Each scene shows the same named points in several views. A view is turned or mirrored, and shifted as a whole, has a little noise and may leave points out.
(in the rows, 128 means zero)

Scene 1
View 1
K652: [118 138 119 108  79 114 147 102 148 125 132 159 107 148 187 101 132 158
 175 107 117  91 160 199 161  85 114]
K693: [109 115 143 123  81 119 151 148 124 104 161 112 106 110 114 124 122 156
 174  86 118 132  80 139 182 128 142]
K66: [ 99 121 123 161  51  92 149  90 167 113 169 113  53 127 137 114 122 183
 183  52  96 128  81 153 200 101 175]
K324: [128 131 139 107 137 135 153 171  81 116 140 139 142 167 116 127 144 114
 143 111 141 102 117 164 143 127  81]
K436: [116 133 148  82 138 120 130 169 102 128 158 135 127 159 104 120 150 120
 161 107 133 107 112 143 145 129  82]
K536: [134 104 119 145  85 149 172 145  96  97 126 142 136 130 155 140 116 152
 127 112 119 107 132 185 174 106 128]
K557: [134  72 106 124 106 169 135 186  88 100 139 151 145 123 128 174 132 163
  86 150  98 102 156 147 185 109 111]
K390: [129 119 135 105  93 141 157 151 106 107 131 143 142 120 155 122 124 146
 157 119 126 109 134 179 161 114 111]
K787: [120 129 150  68 112 128 135 165 112 118 144 141 141 125 138 112 137 136
 176 123 132 107 132 159 151 122  90]
K970: [118 211 188  78 136  90 189 119  97 131 136 122 136 185 140  50 140  72
 248  55 193 111  70 206 101 136  72]
K528: [126 109 115 109  55 139 154 119 139 106 126 159 127 100 200 117 111 180
 158 129 105 102 168 197 180  87 135]
K895: [113 125 139 100 116 120 133 158 115 122 157 133 115 146 116 121 142 136
 160 104 123 108 113 146 160 122 101]
K727: [127 123 103 162 109 132 161 117 106 120 132 156 107 188 151 136 142 142
 114  98 116  83 144 193 162  92 110]
K511: [132  95 126 102 137 159 139 201  70 109 140 148 157 144 107 158 142 131
 103 142 121 101 140 144 159 126  83]
K711: [122 142 131 134 125 119 161 131 101 125 142 143 114 186 131 119 145 119
 149  88 133  95 117 178 145 111  95]
K943: [120 103 106 137  96 131 134 138 123 117 149 150 104 150 135 146 140 164
 119 113  99  97 142 158 179  98 121]
K64: [116 147 135 191  63  98 201  82 124 103 144 109  80 155 148 102 113 146
 187  35 136 123  62 193 175 107 165]
K685: [113 163 174 100  97 104 179 132 113 110 148 109 124 133 135  82 123 116
 222  65 160 130  67 177 145 133 118]
K310: [136 120 112 170  95 143 184 128  87 103 123 147 130 168 156 134 126 136
 123 100 129  95 130 202 162  99 119]
K759: [114 147 144  95 121 109 141 140 121 128 153 136 110 167 124 107 147 124
 177  92 134 101 112 162 147 121  93]
K991: [133  80 121 140 109 164 155 191  72  92 143 132 143 124 107 171 124 148
  99 126 115 116 116 139 184 124 121]
K810: [106 117 117  83  93 114 108 128 159 133 154 158  96 137 154 117 144 171
 161 119  94  95 163 159 170  95 108]
K151: [119  86 103 136  91 137 127 149 124 112 155 143 101 135 125 156 136 173
 113 118  88 104 139 142 192 102 130]
K299: [122 135 163 106 121 129 167 175  83 105 149 114 143 137 103 117 130 115
 172  91 152 127  77 152 152 142 104]
View 2
K151: [129 152 147  84 182 152  96 148 137 149  93 127 168 113 106 123 161 161
 156 115 102 139 101 116 158  89 124]
K810: [128 161 135  90 143 109 114 144 158 130 108 122 151  78  95  98 172 192
 103 127 111 144  74 126 131 120 136]
K511: [159 155 142 134 174 127  86 171 158  89  51  90 191 117 108 154 145 169
 159 128 113 199 143 125 180  59 103]
K64: [135 157 100  14 186 120 112  61 118 128 176 142 117 137 116 137  84 146
 166 195 111 126 121 177  78 103 146]
K390: [150 180 130  98 150 104 103 113 154  97  93 117 155 111  89 124 124 156
 139 139 122 183 108 148 136  76 111]
K299: [191 139 132  78 175  85 103 133 150  78  91 104 168 121 112 185 102 172
 140 183 134 180 145 152 116  58 107]
K943: [118 160 130  92 172 142  99 144 141 134 102 118 160 109 108 116 155 167
 154 125  97 152 110 128 156 101 130]
K711: [130 145  92  91 172 111 104 142 150  87 127  88 151 109 126 149 121 191
 149 185 101 177 154 164 124 116 146]
K970: [180 144  76  72 134  25 126 101 169  22 145  84 131  97 117 175  74 213
  93 248 137 209 155 208  57 109 140]
K66: [137 141 138   4 188 129 118  90 113 170 161 163 128 117 110 125 128 160
 137 159 112  87  77 136  83 108 140]
K536: [131 183 127  92 169 136  92 107 140 114  99 123 152 129  96 120 119 138
 172 130 108 173 120 148 152  72 115]
K652: [112 188 107  89 131 102 114 103 156 112 129 121 129  90  87  85 140 175
 116 143 109 164  84 157 119 123 142]
K787: [169 160 136 102 144  81 108 140 165  83  84 107 164  94  95 139 136 186
 108 152 129 185 106 141 128  80 112]
K324: [156 148 116 113 165 104  98 153 159  76  87  88 170 112 115 157 125 184
 143 168 112 196 152 151 142  84 120]
K436: [174 135 130 100 164  89 103 167 163  85  87  92 174  96 114 167 140 201
 118 170 121 181 134 138 129  88 120]
K310: [110 181  99  98 171 142  94 106 139 102 116 106 146 133 110 120 112 145
 183 148  95 184 144 165 148  94 133]
K557: [138 170 154 124 178 154  84 158 146 124  54 110 184 123  96 126 157 146
 171  96 102 180 118 115 193  59 103]
K685: [187 149 118  46 155  62 117  92 150  76 132 120 138 112 104 167  87 180
 113 207 139 169 120 176  71  79 121]
K528: [119 210 129  92 130 119 106  83 154 127 105 140 136 104  71  72 142 142
 131 109 117 164  67 143 142  93 119]
View 3
K390: [124 147 129 163 123  83 119 107 130 102 111  69 151 154 133 136  89 119
 122 148 142  96 111 110 144 101 102]
K310: [127 135 105 159 115  99 116 137 135  79 113  75 144 127 109 158  87 142
 150 184 180 103 123 141 133 104 150]
K991: [134 171  88 155 149  62 115 122 131  71 145  61 125 163  86 167 105 133
 103 193 107 139  85 145 134 103  93]
K536: [137 148 105 178 123  89 126 127 139  85 121  71 148 137 118 156  91 133
 134 173 150 108 104 141 129 113 112]
K810: [152 145 142 168 119  62 102  60 119 116 139 108 166 149 163 113 126 150
 166 124 149 110 118 102 190 119 102]
K693: [151 141 110 131  93  71 136 161  86 131 136  78 134 180 143 126 108 114
 156 125 134 155  86 111 135 126  67]
K759: [117 132 139 110 108  69  98 116  95 124 122  85 132 175 130 118 104 126
 144 131 165 118 129  80 173  98 132]
K299: [105 143 120 102 114  72 114 157  94 119 117  54 113 196 108 136  88  99
 108 144 136 132 104  87 136  92 103]
K652: [140 128 147 179 101  94 114  88 129 116 110  98 173 130 167 118  99 140
 171 126 182  82 134 107 167 113 127]
K324: [103 146 124 112 135  68  91 118 111  99 123  65 119 178  97 143  95 123
 110 163 148 115 124  93 158  86 140]
K511: [112 169 111 138 165  52  90  88 129  76 140  61 119 172  81 156 107 132
  85 185 110 118 106 115 159  86 120]
K943: [152 152 108 166 129  68 107  98 128  88 149  96 149 142 128 141 120 156
 158 164 148 128 109 136 164 118 118]
K727: [136 132 110 153 118  88  98 119 131  82 129  93 143 128 116 148 105 160
 170 177 187 111 131 139 160 109 165]
K436: [108 147 133 101 128  54  91 108  96 116 133  74 119 191 110 127 108 121
 116 143 136 129 119  78 172  91 121]
K711: [114 129 125 105 109  80  93 140 103 105 123  83 119 162 110 137  98 138
 154 158 186 121 138 101 163  97 166]
K64: [151 107 106 138  54 113 151 211  93 129 105  87 145 141 157 136  82 121
 208 135 204 139 109 134 112 133 113]
K685: [110 119 144 104  74  94 131 173  81 150  93  63 132 189 148 114  75  86
 141 107 169 114 119  69 133 102 101]
K557: [138 174  98 181 163  58 105  75 149  64 152  72 140 150  97 164 115 149
 105 194 104 123  92 148 153 103 102]
K528: [150 146 133 220 113  97 135  80 153 102 108  87 184 120 167 130  93 134
 151 139 152  73 112 128 145 119  88]
K895: [127 144 127 123 121  61 102 112 100 116 134  80 129 179 126 126 111 127
 135 138 139 130 110  95 165 103 107]
K787: [113 149 146 138 125  65 106  89 114 118 116  71 141 176 133 120  98 114
 111 130 130 101 119  78 164  92 103]
K66: [186 124 106 159  64  86 148 166  90 135 145 112 160 147 181 119 119 137
 224 115 170 161  88 134 140 154  69]
K151: [164 159  99 173 133  62 110  97 128  85 161  97 147 142 127 143 126 157
 157 165 131 140  95 146 162 124  97]
View 4
K151: [ 69 113 144 146 117 140 126 141 119 131 140 110 119 152 114 137 140 188
 151 168 105 114 130  87 161 146 163]
K66: [ 69 141 153 185 145 114 177 140 162  65  99  87 131 134  62 185 157 169
  95 152 156 177 123 114 147 118 146]
K528: [111 153 168 147 126 109 134 142 137 167 135 113 102 126  85 163 138 178
 156 164 109 131 115 121 192  78 235]
K693: [111 104 115 169 119 122 154 129 115  77 120 124 130 157  72 170 121 188
 146 141 125 163 122 130 128 139 168]
K991: [ 95  76 111 144 128 152 120 135  90 128 156 140 108 178 139 133  98 200
 181 144  96 115 128 100 134 165 167]
K895: [133  97 110 152  80 136 156 123  93 112 133 139 132 134  89 147 112 164
 143 176 100 133 126 120 130 139 169]
K652: [132 150 158 153  98 123 171 134 126 157 127 118 110 102  81 158 133 140
 115 196 113 134 118 120 176  73 206]
K557: [ 87  94 130 130 117 149 101 140  93 164 165 131 104 168 143 124 112 202
 191 156  82  92 126  92 161 153 187]
K299: [161  70  84 164 100 138 167 113  80  96 138 162 119 152  94 158  73 170
 156 150 107 158 123 147 106 137 178]
K511: [127  71 103 131  91 158 121 129  69 155 165 155 110 159 138 121  88 183
 187 168  73 101 127 105 137 156 183]
K310: [111 101 140 159 152 156 165 138 112 161 151 134  77 137 143 145  74 147
 127 172 124 134 130 110 155  93 179]
K727: [101 109 149 153 129 162 169 139 114 162 148 125  90 123 141 135  92 135
 111 196 120 122 135  95 159  99 161]
K787: [158 106 111 147  68 127 150 121  84 133 137 150 126 130  79 148 110 165
 161 177  88 130 120 136 140 125 205]
K759: [150 101 109 159  74 141 182 119  90 116 130 144 127 117  83 150 105 142
 123 193 106 141 126 126 126 120 167]
K685: [180  98  99 182 104 118 201 113 100  81 118 151 122 125  57 181  82 146
 123 157 132 190 116 167 111  96 189]
K711: [140  86 113 163  99 163 192 123  91 132 139 144 105 116 120 142  78 124
 104 199 116 139 134 115 128 111 151]
K970: [239  88  82 183  67 132 243  97  72 100 120 179 115  89  58 176  45  95
  96 194 124 191 118 182  97  70 192]
K943: [ 84 114 143 147 114 145 141 141 115 143 142 117 112 139 117 137 124 168
 139 182 106 116 129  93 160 130 165]
K810: [108 142 148 142  65 124 144 133 115 140 124 114 135 111  70 143 160 160
 136 200  93 115 122 106 170 116 188]

In a view up to two points have been moved. Name them for each view, in the order of its rows, or write -.
view 1 -> K711
view 2 -> -
view 3 -> K693
view 4 -> K991
